Points on a hilly landscape, in no order, each with its height.
A ball rolls from a point to the lowest of its 2 nearest points, and stops where none of them is lower. Distance is the straight distance between rows; heights are no part of it.
dusu h=7.80: [ 31  30  31  -7  10  -5  18   0  -1 -29  12 -28  21 -29  13  52  33  -2
  -3  14  22 -26 -22  13   9   2   7  -1 -15]
zegav h=3.04: [-68  16  -1  26  11  -9 -35  30   4  17 -12   4 -64 -11   3 -23  25 -15
  15  10 -11 -44  12  53  51 -10  21 -11 -14]
Der h=4.42: [ 16 -19 -22  22  -7  -9  26   8  -8 -45 -19 -27  38  25   3  49  17   4
 -24  27  13  38 -27 -18   4   7   8  45 -25]
retat h=7.83: [  4 -10 -23  11   5 -24 -13  35  36  33   4 -16  -4 -16  -1  12 -28 -59
   8 -20 -12  -5   0   9  38  17  -2  11   4]
danol h=6.92: [ 20  55  -4  16  -8  29  26 -11 -16   8  20 -36  46 -13  10 -40  -6  -9
 -11 -12 -24  27 -16   6 -27 -32  -6  16  18]
Bilo h=7.58: [ 12  72  28 -35   2  -3   4 -21 -19 -19  21 -24   7 -42  21  -6  -3  25
   1  11  -1 -26   0  27 -14 -14 -11   7  15]
bufi h=4.86: [-32   6  -4   7 -48  18 -39  36  -4   0 -39 -19   8  17 -19  15  45   5
  -3   0  25 -58  33  24  -9  43  -8  -8   2]
gim h=4.18: [-25  28  43  -7 -38  45  11 -21 -20 -18  -9   2  -1   0   2 -26  23   6
 -21  35  23 -19   4  10 -43   4 -12  -8  24]
tar h=2.97: [-22 -15   9  17   2 -14  13  -8  24   1  -7  10  10  -3 -17 -24  49 -11
  16 -26  17 -37 -21   8 -10 -17 -17 -65  33]
mak h=8.30: [ 27   4  -3   6  -3   6  -5 -13 -17  12  40 -12  52 -20  18   7 -42  18
  28  13 -34  32   2 -16  -4 -16  34  44  -3]
gotip h=4.37: [-34   2   5 -11  -9  -9 -19   3  -1   4 -20   1 -27   3  -7 -20  -5   1
   4  -6  13 -40  27  20   0  12 -28 -19  13]
pegok h=2.47: [ 21  12   1 -19  37  31   4 -44 -46 -39  -7 -15  17  15  13  36   2  20
 -24  62  -1  13  -4  -2 -19  11  -8  34 -22]
Zusav h=2.55: [ 11 -40  42 -28 -12  16 -11 -24 -18 -27   5  42 -14  -2 -14  12   5  43
   3   7  33 -14  23 -29 -38  21 -17 -28  13]
fivi h=3.66: [ 16   5  13 -39   2  67 -23 -35 -43 -10 -19  23  -7  18 -16  10  -7  12
 -24  44   5 -26  31  -1 -50  37 -30  -3  11]
palak h=6.91: [ 33  -5  24 -37 -26  15 -13  14 -13 -12   1  30 -31 -11  -2  22 -33 -22
   0  -3  39  -5  24  -9 -19  37 -26  12   9]
lopi h=5.41: [-23 -66  15  21 -45  11 -43  24   4  17  10  29 -12  -6   0   7 -31 -15
  32  17   5   5  29 -16   9   6  15   8  14]
tafen h=5.11: [-16 -47  -2   5  41   8 -11 -14   1 -14 -36  21 -29  31 -15  33  41  36
 -27  27  -1 -28  11 -17  17  10  -5 -19 -38]
gebu h=3.23: [  5  38  34  -4 -41  -6   4  23 -14 -23   6  12 -33 -19  10 -14  -9  22
  11 -29  38  -1   6  25  -3 -12   5  -3   2]
kudib h=6.74: [-32 -30 -21  28  73 -14  39 -29   5  -3  -6  -1 -16  13  -2 -27  11  -5
 -34  31 -34  29 -33 -13  20 -43  -1 -18 -20]
Narum h=2.48: [-39   7   3  11 -13 -31  53 -11  19 -27 -15  -6  12  15 -16 -26  40  19
   5 -28  22   9 -28  17 -15 -32  -7 -45  14]
vir h=6.96: [-16  20 -23 -31  26 -57  34   6  43   5 -23 -42   1   1 -20   1   3 -18
 -14 -10  -6 -14  -6  24  22  18 -27  -5  -7]
nedim h=6.30: [-42   3  38  -9  26  39 -50 -13  -8  29  -8  33 -81   2  -4  -1  11 -21
   1  32  -7 -56  32  21  14  22 -19 -19 -10]
zagon h=6.66: [ 61  73  -5 -20  18  33  -2 -32 -26  24  39 -16  34 -25  18 -18 -10  18
  -7 -28 -27  -6  -4   0 -33 -18 -12  10   9]
Muro h=3.15: [ 35   2 -20 -48  34  39 -14 -47 -39 -13 -14  24   2  26 -10  30 -19  47
 -19  34  -8  -1  28 -15 -33  26 -12  11 -24]
fefa h=2.66: [ 21  21  -4  12 -52   4   3  25   1  10  19   0  11  -8   3 -18 -28 -15
  10 -36  17  19  -4   1 -13 -10   3  14  18]
Sud h=6.50: [ 26  14  13  -6  28   7  41 -18  -5 -32  -8   1 -29  10   9  15  -5  -6
 -31   4  14  30 -19 -12  -1  -1 -18  16 -23]
supo h=5.88: [-86 -40   3  26 -17  10 -17  16  17  22 -30  -6 -18  19 -18 -36  25 -61
  -1  31  -1 -26   5   9   1  21  -1 -30  34]
foli h=5.26: [-27  17  16  21 -11  28 -46  -7 -38   9  24  11   4 -27  25 -13   7  47
  19  31 -25 -33  28  23   2 -25  34   7   3]
Dubi h=2.25: [ 17 -37  28  -7 -10 -45  -2  -6 -11 -33  34  22   3 -25   6  38 -10  57
  44  -4  20  33   3 -33  18 -11  26   1 -20]
mab h=3.13: [ 16  37  11 -31 -61  -7   0  18  -5  -4   5 -30  40 -20   9  -9   2  -9
   8 -24  30 -11  -6   8 -33  16 -13   2  46]
dar h=7.02: [ -7   9 -38  17  60 -30  48 -11  26  11  -8 -24  -3   3  -3 -27   1 -34
 -13 -10 -32  28 -40   7  28 -34   1 -11  -8]
kimev h=7.49: [ -2 -28 -37  38  15   0  -6  31  13  13 -23   8 -16  11 -10  14   0 -38
 -14 -15 -14  12 -11  -3  36   0  16   8 -16]
Fano h=5.20: [ 19 -17 -17 -30  11 -41  -8 -24  16  18  23 -12  43  -9 -11  -5  -6  35
  28 -21 -27  -6   1 -24  -8   0   0  -9   9]
puvab h=8.16: [ 18  24   5 -28  -1  -7   3  -3 -10  -7  29 -29  29 -36  28  30 -39 -17
  17  35 -18  20  -1  13  11  12  23  51  -6]
zula h=9.07: [ 61  58 -17 -30  32 -34  34 -30 -24 -41   8 -12  11  12   4  15   5  56
 -12 -36  23  15 -20 -17 -28   6 -10  12 -24]
binuz h=4.26: [ 38 -32  37 -27 -44 -46 -12  13  20   0  46  27  11 -31   4   6 -11   3
  45 -38  36  -4   6 -18 -15   5  -9 -22  38]
Bufom h=3.29: [-10   5   1  42  17  49   3   2  -8 -13 -23   0 -18  22  15  48  53 -29
 -45  65   1  -7 -34   7  23  -7   4  24 -37]
zevo h=5.48: [-15  -3  -3  12 -13 -24  16  19  19   1   4  36 -45   5  -8 -46 -28 -11
   6 -50  10  29   2  10  10 -22 -16 -25  14]
bogot h=2.08: [ 69   5 -18  -1 -20  -4  13  13  10  17  31  19  21   0   3  10 -17  -2
  10 -56  18  17 -16 -28 -22  26   1  10   8]
Gota h=4.83: [ 11  26 -46  10  11  45  -8  27  -9  22 -34 -14  -4  30  -3   4 -27 -23
 -46  12 -30  19  14   9  16  20   6  51 -27]
Dor h=5.68: [-36 -19 -17  21 -16  21 -36 -10 -23  17  10  26   9   7   3 -41   9  46
  12   9 -26 -14  33  -6 -13 -23  17 -16  11]
git h=6.58: [-17 -19  58  28   0  32  28  -6  -8  -7  20  27 -23 -22   8 -22  14 -28
   6  18  13  10 -26  -4 -14 -33  11 -32  23]
zuki h=6.34: [-19 -14   2  10  64   9  -5 -39 -18  -2  -1   6 -14   2   8 -19   6  35
  -9  31 -40  -9   1  -3   7 -31   6 -14 -22]
Sipo h=7.16: [ 34  48   1  20 -23  55  29  -8 -40  -7  -3  -4  20   8   7 -13   7   8
 -28 -21  21  23  -9  -9 -44  -9 -13  12   2]
beru h=7.42: [-12  28  16  23  28   6   3  -2  -1  -5 -15 -28  10 -19  11  56  77  11
  -8  30   8 -51 -22  32  34 -15  22  -2 -26]
tudu h=5.30: [ 16  24 -28   6  15  17  20   0   4   9  -3 -21  -1   9  18  -1 -50 -42
 -28  30 -30  52  -8   0  11  -1   4  61 -20]
bem h=8.54: [ 39  41  -6  -8  -3 -41   2  12  11   0  12  15 -48 -19  12  10 -41  20
  21 -47   7   7   5  16  33   0   8   9 -27]
didon h=6.71: [-27  30  34  -5  31  46 -13 -35 -29   7  -7  33 -71   7   6  -3  31  16
 -27  45  -9 -50  14  10  -3  -5  -5 -22 -16]
Konef h=9.34: [ 59  16  10 -56  49 -23  11 -50 -30 -41  18  10 -10   2   1  23 -32  40
   0   2   9  37  -2 -25 -26  16 -18  14 -18]
Zukoz h=2.21: [ 23  -7  -7  12   6 -68  16  18  25  -4  20 -10   9 -17  10  37   2  25
  37 -36   2  12 -33  -7  27  -2  30   7 -28]
fiduv h=4.01: [ 10  21 -12  14  69  52  -8  -3  -7  12 -23   3 -14  33   7  50  57  -4
 -51  38 -23 -33  -8   5  35 -13   4   8 -36]
zub h=2.39: [-13 -44 -20  21  16  -9  47 -14  28   1 -12 -25  27  19 -12  -2  -6 -53
 -15  24 -21  44 -34 -22  -4  -1  -8  12  -1]
nulil h=3.93: [-15 -41 -11  32 -25  -4  17   3 -14 -30  -5   2  21  20  -4  14   9  34
   1   5  11  50  -7 -27 -11 -22  21  13 -16]
balo h=6.47: [-10   6 -11  20  -2  15  11 -10 -16   3  19  18  -6   0   6 -44 -34  12
  -5  -2 -20  44   7 -12  -5 -40  17  12  -6]
zulaz h=7.06: [-22  44  31   0  18  32  -8 -25 -24 -15 -11 -10 -19  -7   4  28  57  31
 -21  47   9 -59  -4  26   3  -5   3  -7 -21]
rakuv h=3.14: [ 38 -18   2 -29 -19 -43 -41  15 -17 -19  26  20   2 -17  -3  38 -39  55
  44 -13  11   7  28 -17  13  21  21  19 -10]
dupu h=4.30: [  5  -1 -11 -45 -19 -31 -10 -15 -26 -26  17  -3  25  -2  -9 -11 -47  59
  14   2   6  36  20 -24 -29   8   3  38   2]
Suf h=4.36: [-25 -10 -38  13 -12  36 -33  17  -2  31 -20  -7   3  15  -3 -19 -32 -33
 -16  27 -27   8  30   1  13  20   0  31   3]
led h=7.28: [ -9  46  11 -56  32 -36  30 -23   9 -20  -2 -48   6 -33   8   3  -3  -6
  -8  24  -2 -21  -7  26   7  18 -24  10   1]
Kuloz h=5.49: [-48 -25  39   6 -23  10 -25  14  29  26  -9 -21   0 -11 -10 -20  34 -67
  24  18  22 -52  -5  18   0  20 -19 -38  45]
dev h=5.57: [ 30 -21 -29  -5  45  -5 -10 -33  19  41  15   0  42  14  -7 -42  -8  24
   3 -25 -56   0  -4 -34 -15 -22  -8 -37  16]
kez h=6.80: [-40 -48  26   2 -11   7  11  16  22  -8 -38  -2 -34  11   0   4 -19 -69
 -27  52  19  17  -5  -4   9  29 -15  13   3]
guf h=3.52: [  2  61  28 -28 -47 -15  23  -7 -25 -39  15 -14  43 -12  14 -29  12  29
   6 -26  41  11  -8   9 -51 -19 -10  -2  30]
Govo h=4.52: [-66  40  40  10 -50  30  14  -5 -13 -14 -24  -9 -26  11   9 -60  15 -14
 -15  52   0   1   2  33 -26 -10   6   7  21]
Bos h=3.91: [ 65 -26   6 -40  50 -16 -30 -23  -5  -7  14  13   6 -12  -2  71   5  41
  19   9  -1 -32  12 -22  13  32   9  -8 -30]
zuvi h=4.67: [-43   4  28  32   0  36 -19   7 -13  12  17   8 -22 -40  22 -17  -7 -14
   9  50 -28  -5   4  27  22 -25  38  12  -6]
Buki h=1.29: [ 14   9  10 -19  -4 -10  14 -21 -33 -56 -21  -9  24   7  -8  22  29  73
  -3   1  30 -16  -3 -16 -34   8  -9  -9 -12]
Senu h=5.99: [-55 -11  23  27 -64  38 -35  -2 -24  13  14  28  -8  -5   9 -56  13  16
   8  15  -2 -16  19  18 -37 -32   8 -16  43]
faf h=6.35: [-69 -55  21   2 -10 -31  -8  32  45  -4 -40 -10 -29   7  -5   1   6 -63
  10  32  22 -14   6  11  27  35  -7 -15   8]
Gunu h=1.20: [-11  -4  26   2 -14  19  21 -22 -13 -25  -5 -46  71  -3   1  19  41   7
 -10  38   8  -5 -20 -15 -39   4   5   3  16]
veve h=7.79: [  2  92   9 -11 -27  12   9  11  -5   9   9 -39  11 -36  22 -38  13   0
  -7 -11   5 -30   0  45 -13 -22 -17  -2  33]
rav h=1.93: [-40  10  12  -7 -21 -19  29 -21 -10 -50 -24   2  -6  17 -11 -18  45  63
  -6   3  35 -15   1   8 -19 -13   1 -37  -4]
mun h=6.26: [-21  -7  55   1 -35  20  -7 -17 -13   6  37  38 -18 -17  17 -57 -12   2
  15   5  12   5   7  -7 -33 -43 -10 -21  46]
bosi h=6.18: [-68 -37  23  16 -60 -18  16  21  10 -21  -9  25 -12  19  -2 -35   7 -17
  17   4  32  37  -9  21  -1 -23  32 -20  25]
Rago h=3.17: [ 45   1  15 -58  19 -17 -19 -25 -14 -16  10  21  -5 -19 -16  29   9  46
  13 -17  20 -35  19 -17 -18  33 -24 -31   4]
Zag h=6.85: [  2  12  -4 -16  49  22  13 -14   9  11 -18   4 -38   9   0   9  -9 -31
 -40  25 -11  -9  -1   1  28   0 -22  10 -22]
Mumi h=7.97: [ 11 -13  -2  50  22  48 -15 -12 -26  10  29   0  36 -14  25  -1 -12  11
   9  31 -36  28  -9 -15  -3 -35  53  28 -12]
fune h=5.69: [ 13  25 -35   2  -6   2   8  15  37  55  -4 -30  44   4 -13 -33  16 -57
  -9 -49 -20 -20 -15  14 -17   9 -34 -25  41]
som h=5.85: [ 20  15 -43   0  23 -31  18  11   5 -28 -31  14 -50  30   6  12 -17  35
 -25 -26   4  29   2  -3  31  -3  -4  20 -46]
bel h=3.80: [ 25 -30  16 -12 -59 -44  -7  33  19 -17  10  -5  46 -12 -12  32  12   6
  41 -43  41  -5  -6 -21 -14  20  13 -16  27]
pivi h=3.86: [-21  15  31  -8 -24  -1 -22  17  -5  -8 -15  41 -82  -6   7 -22 -20  15
  -1   0  34 -22  39  16  12   6 -14  -7   1]
Vaki h=3.00: [-15 -35 -32   9  49 -16  26  -3  22   8 -24 -40  17  10  -6  22  10 -44
 -35  40 -37  10 -28  -3  41  -1   1  23 -23]
Dedir h=4.75: [  7  12  26 -25 -12  24 -47  -6   1  26  10  16 -15 -14   2 -14  -4 -16
   5  -2  12 -59  31  10 -17  12 -39 -20  35]
Num h=5.76: [-26  23  20 -12  20  33 -49  23  12  25 -22   0 -45  -1 -10  36  23 -45
  -8  21  23 -65  37  29  29  40 -22   9  -8]
vitut h=6.78: [ 22  44 -18  31 -41  -8  37  15 -27 -33   8  -2   7  21   3  -5  -6  36
  -3 -57  32  68 -16   2 -19 -28  13  14 -20]
zukez h=6.88: [ -2  10   4  33   2 -11  -7  17  -5  10  34  19 -18 -31  18 -16 -26  14
  33 -23 -17  20   4  17  34 -45  32   0 -11]
mef h=4.60: [-38 -19 -16  18  56  40 -20 -16  -3  18 -25   8 -27  37 -15  14  61  18
 -45  44 -41 -45   6   0  22  -2   7 -11 -27]
Timu h=3.16: [ 15 -18  10  27 -49 -32   3  45   4 -36  10   5  13 -12   7  50  13  20
  29 -30  40  12 -18  -4  17  -3  34   4 -13]
poz h=5.94: [ 58  17 -41  -7  29  -5 -24  -3  25  63  22   2  18  18  -3 -25 -12   5
   8 -65 -46 -25  -8 -12   3  -7  -4 -13   8]
Luvav h=0.88: [  7 -15 -31  21  45  70 -58  19  -8  45 -33  21 -18  51 -15  14   2 -20
 -47  10 -40 -15  25   2  16  14   8   9 -24]
semub h=5.77: [-76 -35  32   8 -44 -18 -11  18   9  -3   8  10  -3 -16  11 -41 -20  -9
  35  32  -5  18  15  22   2 -20  27  -3  26]
rede h=5.73: [ 47   9 -13 -15   5  14  10   7  15  21  16   2 -15   1   3  -5 -72 -53
 -16  -7 -14  42  -1 -21  -2  13 -17  35   4]
fuson h=6.51: [ 65  -6  -1 -34  18   1  -4  -1 -10 -19  -2  23 -28   5  -2  59 -29  -3
 -12  13  27   6  11  -9   7  41 -13  25 -27]
rolez h=7.20: [ 19  17   4  -4  49  45  -8 -26  -3  31  12  -3  -4 -11  15  -3 -29 -27
 -17  29 -38  -4  10  -2   0 -12   0  12  -4]
tetep h=3.77: [-29 -40   5  -7 -10   6   6 -14  13  13  -5 -10  33   0 -18 -24   1 -17
   2  17 -13  -6   2 -16 -22   3 -14 -10  27]
robid h=3.82: [ 21 -34  -7 -10 -53 -23 -40  39  -3 -19  -8  19  -1   5 -14  37 -23  30
  28 -27  39 -11  36 -15   5  44  10   8  -4]
bupop h=3.54: [-13 -52  11 -10 -15  35 -44  -7  -5  13 -24  28 -29  28 -25  13  11  -2
  -4  17  17 -41  42 -22 -17  51 -22 -28   6]
Ker h=6.67: [-10  32 -41   9  23 -46  56  -6  34  -6 -24 -35   1  15 -17  -4  33  -9
 -26 -45  -2   1 -39  25  23 -11 -19 -22 -18]
Daraf h=7.36: [ 28 -28  27 -18  15 -33  45 -37   3 -27  24  -2  22  -4  -5   3   2   7
   4 -18  22  46 -30 -49 -36  -1 -17 -16  15]
topo h=5.28: [-34 -28  25  22 -23  20 -26  14   6  27  19  23 -18 -27  15 -38 -39 -46
  27  25 -15   3   6   2  12 -20  10   4  27]
kif h=3.06: [  5 -75   9  -6 -14  36 -14 -21  -1   1 -15  31   6  27 -27  -3   3  11
 -11  17  10   5  29 -52 -40  24 -26 -14  18]
tage h=8.25: [-13  25  11 -11  -4 -41   6  12  31  33  33 -32  17 -47  15 -33 -18 -51
  31  -9 -22 -12 -14  34  22 -17  -1  -5  28]
doti h=5.18: [ 14  23 -45  -5 -43  21 -39  22 -13   7 -33 -18  31  21 -23  13  28  25
 -17 -34  16 -46  31  12 -24  43 -27  -6   4]
gola h=4.85: [-24 -73  -3 -10  -1 -32 -40  13  23  13   0  17 -18  -9  -8  -5 -41 -11
  31   5 -12   2  34 -16  31  21   0 -11   4]
fubem h=7.07: [ 30   6  33 -31  18 -56  40 -38   8  -3  54  -1  19 -26  10 -16 -12  19
  39 -31   5  38 -24 -21 -22 -24  -5 -12  22]
vimin h=6.14: [ 37   7  16  11  15   9  34 -12 -12  -2  25  21 -20  -4  16 -11 -43 -13
  -5 -19   0  55  -9 -28  -7 -19  -2   8  -5]
Deku h=1.75: [ 21 -12 -48   1  38  41 -26   4  10  43 -34  -6  28  41 -23  16  17  -9
 -34 -19 -36 -27  16 -15   9  26  -9  -8  -8]
Mono h=8.18: [ 49  17 -23  -3   3 -42  10  35  36  34  16   3 -28  -6   1  16 -47 -32
  13 -53   9  13  -9   1  32  30   0  27 -16]
dudit h=1.81: [  3 -22  31   4  16  34  18 -33 -23 -37  -8 -13  23   7  17  37  32  -9
 -27  68  12  10 -25 -23 -32  -1   1  14  -9]
rute h=1.78: [  9   0  -3  35  -9  89 -45  15 -20  30 -20  27  -8  26  -5  17  18  -8
 -22  13  -9 -25  22   1 -11  18   7   9  -8]
mani h=3.76: [-32 -51 -27  14  24  17 -25   9   8  20 -26 -15   8  16  -3  16  -4 -37
 -18  54 -45  -1  18  -6  29  24  12  31 -21]
sila h=3.96: [-45   6  -1  30  41  38 -41  12  -9  51   2   9 -37 -11  10 -15  12 -26
   0  30 -43 -35  13  23  38 -19  19   2  -5]
sala h=4.72: [ -4 -28 -11 -13 -50 -36  32  28  44   4 -16   6   7  28 -29 -20 -18 -36
   6 -54  26  32  -7  -6 -16  20 -24 -20  33]
miz h=5.50: [ 34  17  -9 -13  38 -42  25 -19  19   7  34  17 -11  -2  -1 -44  -4  37
  21 -64 -18   8  -9 -15   5 -27 -15 -49   1]
firip h=5.29: [-29  41   9   8 -17  12 -16  44   8   4 -39 -13 -33  10  -9  26  37 -36
 -18 -12  39 -46  18  38  30  35   1   6 -12]
naru h=3.45: [-38 -37 -30   6 -50 -29  23   8   2 -13  -6  -8  35  26 -14 -29 -29  10
   6 -16   4  73   0 -18 -19 -18   8  23   6]
fovo h=2.50: [ 32 -19  -8 -13  48  35 -42   3  13  47   5  -9  29  -2  -9  41  14 -28
  -2   7 -34 -48  17 -11  20  20  -1  -9  -8]
tobas h=6.05: [ 45 -38  -2 -44  23 -48   6  -4  17 -33 -13   0  -8   3 -12  65  -2   8
  -1   2  26   7  -8 -30   9  53 -19   3 -29]
rom h=0.58: [ 30   6  -1   7 -25  31  -3 -13 -36 -29  -3 -15  69   1 -12  42  35  43
 -10  13  16 -12  -8 -16 -44  21   8   8  -4]
Tor h=6.33: [ 23  42 -27  16  31 -26  25   8  17  -1 -11  -6 -13   7  -3  12  14  16
 -10 -43   0  -2 -28  11  31 -23   3  -3 -38]
vupo h=5.12: [-18  -9  12  19   2  36 -35   8   5  51  -4  -2   2  -3  -9 -21  36 -43
   5  -2  -9 -61  10   7  -6  -3 -17 -31  32]
Dufiv h=3.40: [-24 -41   9   6 -19  -2  21   1  24  17  -1   7  20   8 -16 -50  20 -49
  16 -16  -2   7 -20   0 -20 -13 -23 -48  54]
Pedaz h=6.38: [ 18  25  -9  51 -11  -2  23  21 -16 -16   4  39 -31   7   7 -16   5  29
   1 -51  22  31 -24  10   9 -45  21 -17 -20]
lomi h=3.32: [ 24  -6  -5 -28  46   6 -32  -7  -3  13  -2 -10  14 -17   4  79  16   2
   2  33 -14 -46  22  10  27  26  11   6 -32]
Tane h=5.08: [ 20  -5 -21 -15   1 -49  44  -6  35   8   7   6  -7  10 -16 -34 -16 -11
   7 -65   5  37 -21 -10  -5  -5 -20 -24  18]
fabam h=8.00: [-21  47  -1 -28 -20 -23   7  -7   5  13  21 -32  23 -30  14 -65 -23  -3
  17 -13 -23  -5   1  37 -13 -37 -19  -2  35]
buni h=1.36: [ 66  -3  -6   2   4  38  -5  -6 -18 -10  12   7  29  -1   4  42   7   9
   0 -17  12  10  -7 -31 -22   9  13   8  -4]
zit h=6.32: [ 82  43 -25 -19  32  -5  -1 -21   8  48  50  -6  28   4  16 -23 -31  16
  12 -48 -42  15 -18 -16 -13  -1   8  20   4]
ralu h=7.17: [-32 -39 -21  41 -21  11   9  32   9  -8 -47  13 -26  40 -17  -2  -6 -39
 -26  14  12  32  -4  -4  13  11   1  17  -9]
nuf h=5.44: [  9  20 -44  -6 -24   4  -3   6  10  22 -17 -35  47  14 -19 -16  11  -2
  -9 -33 -15 -27  13   6 -15  27 -32  -6  20]
suso h=6.69: [ 77  32  11 -27  30 -23  30 -26  14  22  65  -8  17 -29  19   2 -20   2
  32 -36  -7  14 -33 -27 -21  -1   0  13   6]
kilu h=4.93: [-69  29  18  -3 -32   6  13   9   1 -14 -18 -44  -5 -13  23 -25   0 -18
 -16  66 -11   9   7  40   5   5   9  36  10]
nuri h=6.01: [ -4  30 -14  15 -22  -7  33  41  37  29  -8 -30  24 -11   0  -8  21 -80
   1 -36   3   0 -34  39  13   4  -7 -12  21]
keri h=5.91: [-13  -3  -6  48 -16   0  13  29   2  -4  -3  58 -47  16 -12 -29  13 -19
  16 -59  28  15 -31  29   7 -34  11 -54  15]
beki h=5.92: [ 12  31 -19  -9  55  -2  -6 -36  -9  10  17   9 -16   2   6 -48 -12  53
  -4 -24 -38  -9   3  -4   4 -47  -1 -29  -9]
fudap h=6.59: [-55 -26 -19  54 -22 -16  25  31   5 -26 -13  19 -22  15  -8 -13   8 -25
   6 -17  11  52 -33  22  23 -31  34 -10   6]
Zoti h=5.38: [-27   4 -25 -12  16 -41  19 -11 -10 -40  -9   3 -32  10   8  -2 -31  54
 -17  13  -6  32  18   1  19 -12   7  25 -40]
Feni h=7.39: [  3  15   9  47 -16  -2 -19  42 -10  -9  13  14 -22 -30  30  34  -5   2
  25   6   5  -4  -5  27  55 -23  48  16 -32]
Gokuf h=2.51: [  8  -9  -6  25   0  54 -27  13 -23   5 -21  -1   5  17  12  58  26  -8
 -20  40  -5 -18   8   2  15  19  21  32 -25]
tisub h=4.76: [ 15 -39  16  -7  -7 -25 -13  -7  19  28  52   8  27 -33  10 -10 -10 -10
  46 -13 -15 -10  -6 -24   1 -20  -1 -22  29]
ruk h=4.34: [ -6 -26 -19 -11 -45 -42 -12  37  24 -10 -22   6 -10  15 -25   7 -26  -5
  22 -48  32   6  18  -9   6  40 -15  -8  13]
malof h=2.96: [-26 -23 -52  34  -7 -18  39   3   8   7  -8 -18  31  26  -9 -27  -9 -19
  -5 -12 -26  66 -37   0   0 -24  24  14   4]
megi h=4.25: [-51 -50  -3 -14   9 -54   6  -4  30  -2  -9 -10   1  -7 -16 -19 -11  -2
  21  14 -14   2   6   1  18   4  -4 -17   8]
bebe h=7.57: [  6 -23  -5  23  55  24 -12  -7  -2  28  18  -6  13 -29  15  10   0 -28
   3  32 -46  -4 -10  -9  30 -29  29  13 -16]
Dekos h=4.84: [-17 -32 -16 -35  11 -26 -11 -21  -9 -14   5  11 -15  10  -1 -25 -71  33
   0  22 -25  50  39 -20   1  -5   5  35 -15]
zon h=6.04: [-45 -50  14  -1 -28 -21  -9  30  17 -29 -38  -9 -11  13  -3  45  32 -12
  -1  37  37 -20   6   4  18  44  14   5 -16]
gemo h=3.90: [ -3  47 -16 -24 -20 -22  22 -14 -26 -31   7 -28  30  -3   1 -31 -19  48
  -5 -10   3  28   6   7 -30 -10 -11  19   6]
zokis h=1.19: [-11 -29  -2  12   8 -58  11 -10  11 -15  25   7  14 -10  -1  -1   3  48
  41 -35  -9  34 -17 -16  15 -34  33 -23 -14]
tibil h=7.82: [ 10  27  17  19  -2  10   9  16  -4  -5   7 -17   5 -23  21  31  -1 -23
   7  21   1   6 -10  14  24 -10  22  30 -17]
bipi h=8.83: [ 51  50 -23 -28  -5 -57  23   6   4 -13   9  -6 -11  -2   0  15 -20  36
   2 -57  21  14 -13  -4  -4  18  -8  16 -18]
sasuz h=3.87: [-26  42  15   6 -57  24  15  -8 -19 -18   0 -24  47  -1  -6 -47  39  23
   4  -2  20 -11  -5  20 -46 -22 -10 -15  42]
dedim h=5.58: [ -2 -59  12 -15   9 -11  -8  -9   4 -27 -27   3   0   3 -11  49  15  16
  -4  29  23 -18   8 -23   5  35  -4  -9 -14]

Call two points neighbours if one is among the 2 nearest of the other. Go from one point of each pair to the other, from neighbour to neighbour, staying as low as possible. Name the highest point that can't be avoided.
zub, guf => Der
bufi, zub => tibil
Luvav, Zusav => Bos

Where does a ball stop that starts at each point below?
fuson => Luvav
supo => rom
danol => zokis
Pedaz => zokis
fubem => zokis
gola => rom
kudib => zokis
zon => Luvav
